Each row is a point on a tangle of strands that fork, close into loops and nearly touch. The rows are in no order.
In the rows, 128 means zero.
Points whose rows are less than 112 apart are linked; no others are. Some points are linked to none.
j_98: [103 157  55 103 133 132 154  23 126  89 125  69 116 121 139 116 125 154
 142 116 165 112 154 144 110 131 179]
j_924: [110 118  95  85 109 182 109 113 130 141 112  58  89 147 121 161 126 148
  87 129 129 126  72 160 122  91 123]
j_127: [114 155  61 103 142 161 148  30 145 110 130  37  88 121 148 131 123 161
 136 101 133 127 139 148 106 129 154]
j_252: [129  87  56 147 119 100 116 101  91  84 109 139 116 150 149  98 114 207
 167 117 157 113 164  86 115 138 153]
j_841: [132 118 150 125 147 133 131 130 140 206 106  96 142 124  81 143 163  59
  93  91  84 130 102 157 114 131 105]
j_134: [154 124 163  88 114 156 158 146 144 181  90 141 139 120  61 168 112  90
  94 158  73 112 120 167 112 112  99]
j_603: [147 163 149 140 161 108 132 148 107 177 105 160 143 146  94 124 105 140
 114  80  64  84 116 122 100 120  60]
j_359: [114 106 128 147  75 128  89 172 125  82 166 121 122 140 168 110 142 128
 149 160 159 177  75 100 146 109 130]
j_303: [128  63 108 125 108 117 121 144 125 105 142 131 137 111 149 114 127 160
 146 134 181 125 148 110 147 141 165]
j_720: [151 112  66 118 150 131 161  84  99 106  81 150 165 139 115 126  82 209
 100 103 143  60 180 148  95 151 142]
j_376: [117 103 183 110 123 112 129 159 163 223 110 168 188 113  94 140 159  66
 135 101 133 158 115 127 103 146 139]
j_120: [146 156 116 149 181 154 168  89 158  81 158  47  95 103 164 137 141 129
 144 128 129 139 131 181 126 146 154]
j_985: [162  61 104 146 159 127 153 145 107 112 118 155 157 128 143 118 111 188
 124 102 126  89 178 129 119 161 133]
j_616: [131 107 183  97 116 122 133 164 150 185 131 159 190 107 100 137 140  80
 136 143 141 137 123 127 133 149 145]
j_922: [162 119 110 129 143 164 141 162  98 120  90 134 126 151 132 125  77 191
 104 111  76  91  95 141  95 105  65]
j_47: [124  88 141 157 163 115 151 138 158 207 105  78 144 132 107 131 168  55
  96  87 119 160 104 154 102 162 129]
j_836: [ 98 150 131 137  65 140  80 152 123 105 166 150 130 129 150 125 141 124
 146 202 145 171  78  97 161 114 130]
j_888: [156 134 173  78 115 141 181 141 137 106  90 165 152 129  82 175  73 127
  79 182  86  74 162 167 108 122  96]
j_910: [112  96 137 118  50  99  92 169 174 170 106 155 137 152 160 117 161  88
 148 105 144 179  74  83 123 117 137]
j_569: [114  70  70 141 100 108 121 103 101 100 107 123 121 133 153 106 126 171
 155 122 193 121 154  97 124 141 173]
j_142: [126  70 132 171 157  57  88 188 149  93 141 160 125 135 166  98 145  97
 158  97 106 152 186 100 129 140 158]
j_153: [124 148 112  87 138 166 154 101 122  55 163 101 128 108 156 153 142 123
 108 170 164 151 128 181 150 109 182]
j_249: [146 156 164 160 180 129 143 126 126 114 153  93 132 117 121 120 153 109
 141 127 106 133 130 155 135 139 118]
j_66: [ 96 160 114  92  81 160  89 143 144 177  96 164 105 143  88 139  89 149
 114 173  84 123  57 120 127  97  58]
j_676: [143 140  42 111 159 144 167  54 111 114  84 114 139 143 121 130  84 195
 102  97 136  69 167 157  80 134 136]
j_139: [172  44 172 103 128 160 162 180 139 122 108 162 188 125 138 156 119 135
 122 147 112 113 156 158 113 153 124]
j_911: [117 200 137 166  81  98  92 123 121 101 152 154 103 152 150 110 158  88
 155 132 149 166 118  57 156  96 131]
j_129: [128 165 141 172 114  83  85 134 123  79 140 141  86 137 163  88 159  76
 164 118 171 175 140  79 149 102 145]
j_273: [145 122 154 107 122 155 134 152 113  87 148 168 158 120 125 140 105 150
 115 170 134  97 146 143 140 133 118]
j_724: [121  43  94 104 128 142 155 123 131 189  87 128 159 107 138 128 107 137
 101 111 174 111 162 131 124 163 174]
j_214: [115  77  84 167 119  76 110 164 128 133  88 149  93 166 177  83 123 143
 137  78 109 159 148  77 114 132 141]
j_614: [116 184 150 127 123 137 100 112 115 151 155 122 109 131 105 143 154  98
 120 147  95 135  88 110 137 102 114]
j_342: [161 126 197 132 153 110 154 160 126 141 134 187 181 114  95 135 125 113
 135 137 101  90 180 130 135 156 107]
j_873: [164  65 113 182 190 111 148 147 135 104 127 125 127 119 146 112 121 160
 135 113 134 118 177 135 115 183 139]
j_480: [147 158 107  97 163 171 181  78 145  45 171  80 120  94 170 152 148 131
 115 140 141 144 142 191 137 127 169]
j_386: [106 134 103  92 105 145 128 109 102 169  92 117 120 128 100 141  94 149
 112 112 138  86 125 128 127 112 128]
j_11: [151 114 136  87  99 161 134 166 146 134  95 188 147 131 102 140  66 160
 112 168  87 104 102 148 115 113  70]
j_392: [ 72 125 139  70  63 142 105 113 139 195 110 119 120 113 114 156 144  71
 123 147 164 147  88  98 169 126 164]
j_141: [128 168 114 117 152 124 165  73 111  89 151 145 151 113 121 126 109 171
 148 124 159  85 193 136 133 131 150]
j_219: [130 122 162 164 171 110 149 123 152 162 138  70 125  97 106 120 187  46
 112 112 115 159 117 164 128 165 149]
j_93: [181  53 179 131 137 154 173 165 131 101 114 130 184 138 128 153 125 115
 101 148  91 124 142 189 112 146 101]
j_276: [132 120  93 141 112  93 109 135  80  78 138 167 122 143 140 106 101 207
 172 112 122 102 154  77 130 128 126]
j_620: [141 157 161 131 142 154 134 145 114  96 170 136 139 131 119 135 130 129
 129 170 116 120 124 148 144 117 122]
j_807: [121 178 172 186 145  77 118 122 143 127 154 142 119 123 114 107 180  55
 122  95 112 148 124  98 122 111 104]
j_563: [138  62 126 175 166  88 134 173 150 163 114 132 136 144 151 103 138 117
 115  93 111 155 141 125  99 155 128]
j_861: [ 96 145 123 112  92 117 112 118 105 166 115 131 129 126 115 129 113 132
 134 122 146 107 121  91 150 126 126]
j_977: [ 77 126 134  81  54 137 102 120 135 173 129 146 134 111 126 132 131 101
 138 174 189 142 108 105 176 131 167]
j_980: [110  99 154 115 108 128 123 141 143 170 138  83 144 116 113 127 176  61
 120 135 153 167  86 139 143 128 149]
j_399: [178 139 139 183 194 148 160 142 129  79 141 117 130 146 148 125 113 176
 137 104  85 111 142 164 107 141  71]
j_907: [160 142 168 109 141 149 136 146 135 192 104 123 139 122  39 150 140  66
  96 126  58 129 109 157 113 119  91]
j_169: [125 113  86 147 108 165 100 130 112  78 140  63 101 168 173 130 115 183
 131 125 139 148  55 134 117  94 106]
j_503: [127 162 105 176 147  87 127  99 114 132 112 113 106 152 140 108 115 159
 151  76 131 126 139  99 116 135 103]
j_914: [ 79 210 105  76  83 140 118  68  94 142 139 142 100 132 109 148 124 134
 130 164 148 118 138 103 159 100 162]
j_309: [110 186 133 131  82 144  75 123 125 144 151 114 102 153 118 142 166  87
 110 150  88 169  53 114 133  93 102]
j_522: [134 168 144  93 170 154 167  63 133 156 143  65  79  87 132 145 185  95
 111 118 125 139 139 166 132 137 160]
j_380: [ 88 188 120 120  73 120 100  89 100 157 114 134 107 142 110 139 127 111
 146 123 149 130 114  72 171 108 133]
j_157: [146  89 162 172 168  59 120 192 145 109 153 165 147 120 137 103 150 110
 148 110 101 137 183 109 132 149 134]
j_829: [ 98 176 121  62 114 145 127  79 112 193  93 117  96 126  72 159 109 124
  97 116 125  80 141 123 138 101 130]
j_198: [141 168 133 171 163  96 116 125 111 144 131 138 120 153 120 123 123 149
 138  74  92 109 121 104 110 117  69]
j_92: [118 146 107  99 101 134 114 135 101 159  90 202 121 133 107 119  56 190
 137 127  90  85 107  95 119 118  69]
j_981: [147 160  92 177 181 122 142  89 125 117 124  90 112 143 149 110  93 177
 168  79 116 112 154 127  99 140 100]
j_430: [137  97  98 114 133 160 143 123 118 137  96  98 133 133 129 147  99 155
  95 116 140  92 123 164 120 127 122]
j_56: [116 118 112  70  83 170 122 153 161 153  72 173 120 126  95 144  74 164
 111 183 101 128  73 144 126 100  63]
j_703: [100 123  98  85 101 182 116 112 123 105 141  72 104 133 138 150 138 144
  99 147 153 137  82 150 141 106 152]
j_498: [139 110 136 185 184  82 138 144 149 159 118 118 125 136 127 102 151 101
 119  83 116 129 158 118 109 158 117]
j_54: [101  86 153  92  58 107  97 165 169 164 120 174 148 128 147 129 140 107
 168 131 163 182  94  81 133 141 152]
j_74: [110 163 112  61 119 170 131  93 119  86 169  99  95 117 146 159 155 125
  94 173 150 151 113 159 154  94 171]
j_553: [126  79 157 142 132 101 133 164 172 221  99 120 170 138 123 123 171  68
 112  84 127 175 107 143  84 142 143]
j_786: [147  93 132 193 196 109 146 135 156  92 149  95 102 104 151 109 122 118
 141 128 160 135 176 147 109 191 155]
j_435: [138 115 138 147 169 143 154 118 130 123 121  90 134 124 127 135 132 134
 111 120 136 107 143 164 134 146 133]
j_575: [142  97  85 122 132 131 152 120  87 142  87 175 152 126 118 113  85 205
 118  99 125  60 177 124 103 144 128]
j_653: [109 176 119  83 107 152 108  86 106 192 100  81  69 143  93 154 140 125
 103 101 103 109  91 112 125  91 106]
j_506: [152 149 126 194 197 126 159 109 162 105 160  52  86  95 165 120 135  98
 152 123 138 138 143 168 103 179 161]
j_308: [129 122  97 183 133  68 106 127 113 128  97 140  86 169 154  88 116 150
 143  68 119 138 153  78 117 134 118]
j_408: [136  85 168 147 150 102 122 173 128  88 171 136 144  93 156 105 160  92
 151 158 173 169 157 127 163 146 177]
j_802: [131 143  99  92 103 160 129 122 109  74 138 158 143 133 127 144  83 183
 115 155 141  93 133 146 130 115 123]
j_834: [138 174 141 179 188 108 143 103 146 137 142  72 105 129 127 121 159 100
 132  91  92 131 111 149 108 134 106]
j_341: [126 127 177 165 131  73  99 161 133  88 176 154 126 106 155  94 169  70
 152 146 158 173 140  95 149 116 155]
j_497: [159 138 172 129 157 124 146 159 113 167 111 173 162 130  88 130 110 125
 121 112  77  88 148 135 115 135  71]
j_464: [103 175 121 103  76 153  70 137 138 178 113 140 106 149  90 143 126 101
 108 159  77 155  39 117 115 111  77]
j_891: [136  73 138 143 133 108 117 160 128  68 164 138 141  97 157 113 142 141
 154 157 180 138 172 123 159 148 174]
j_848: [130 145 158 205 172  60 127 124 159 143 124 142 109 131 139  93 159  75
 129  78 125 136 168 113 116 139 111]
j_475: [153  59 175 103 136 138 152 185 151 150 123 156 191 109 128 147 137 115
 143 137 139 131 157 142 129 160 154]
j_510: [116 115  97 149  83 144  88 133 112  63 155  89 101 161 181 112 124 170
 153 138 175 162  75 108 133  93 130]
j_691: [172 131 117 150 167 154 142 141 113  72 135 128 138 159 149 127  92 199
 134 116  86  95 128 151 106 111  66]
j_357: [140 132  52 130 165 170 155  62 152  93 121  52 110 135 164 137 109 173
 114 104 126 115 124 181  94 128 137]
j_768: [101 194 141 160  82 109  78 139 119 103 169 182 117 137 152 120 145 114
 154 177 138 166 100  71 159 104 119]
j_997: [ 88 107 135  82  50 130  87 145 157 170 122 186 148 124 137 132 118 129
 166 151 166 148  96  81 157 136 134]
j_52: [104 196 123 109 131 149 108  73 114 152 128  81  79 143 114 148 142 130
 125 115 103 133 104 105 136  84 118]
j_29: [103 170 126 125 136 105 147  70  94 120 137 128 137 108 113 117 124 136
 159 122 182 107 180 106 160 125 172]
j_229: [110 191 106  76  94 155 123 117 125  96 133 172 126 120 102 149  79 169
 103 187 130  97 145 145 141 104 126]
j_389: [131 123  66 149 142 165 130  91 134  62 135  51 111 144 177 123 100 191
 146 112 139 134  94 159 104 100 111]
j_879: [151 139 171  90 138 147 175 132 133 142  97 133 138 127  71 170 103 108
  83 158  84  84 164 175 122 114 105]
j_785: [138  91 112 137 111 119 107 158 109  89 154 148 131 130 150 116 108 188
 149 123 130 117 128 102 140 138 120]
j_692: [131 141 165 127 156 123 161 134 111  91 186 146 148  78 134 127 162  82
 142 181 174 150 157 141 175 136 171]
j_580: [116 156 144 124 158 116 160  97 116  95 170 114 125  93 138 126 154 109
 146 143 180 137 169 141 164 135 179]
j_238: [117 167 164 149 124 115 109 135 118 140 165 155 142 122 101 122 163  67
 123 148 107 153 103 108 138 111 118]
j_722: [123 116 133 155  93  96  93 170 134 135 135 150 132 163 147 109 138 124
 135 109 111 143  87 100 123 111  89]
j_617: [133 100 175 117 144 143 152 128 140 153 146  80 143  90 109 134 189  52
 109 145 132 163 114 176 147 141 160]
j_349: [ 78 197  96  58  67 149 111  90 112 126 128 187 120 112  91 145  87 152
 126 190 155 101 141 119 151 111 149]
j_279: [165 121 186 159 167 100 134 171 126  96 174 180 166 108 122 114 142 120
 150 137 112 113 179 111 150 154 125]
j_40: [ 97 132 148 102  76 136  95 126 143 181 139 107 131 130 115 133 168  52
 117 147 142 179  69 110 149 117 149]
j_187: [121  65 106 180 141  76  88 162 140 100 116 137  94 145 163  90 140 106
 150  95 141 167 167  96 132 162 159]
j_461: [162  89 133 105 119 161 143 185 118 119  84 179 144 140 129 130  64 191
 105 133  65  93 101 148  94 115  65]

A tip is a point with one link. Name the tips that can be reached along the links from each point below, in the order of the rows.
j_575 | j_924, j_676
j_40 | j_888, j_910, j_93
j_157 | j_981
j_276 | j_98, j_141
j_914 | j_563, j_399, j_834

A fork is a point with three links, a tip a point with one. Leave the first point through the second and follow the links. Name the first fork or tip that comes.
j_359 / j_510 | j_98
j_464 / j_66 | j_399
j_620 / j_273 | j_386
j_910 / j_54 | j_47
j_924 / j_703 | j_676
j_617 / j_980 | j_910
j_399 / j_691 | j_614
j_720 / j_575 | j_924
j_342 / j_279 | j_503
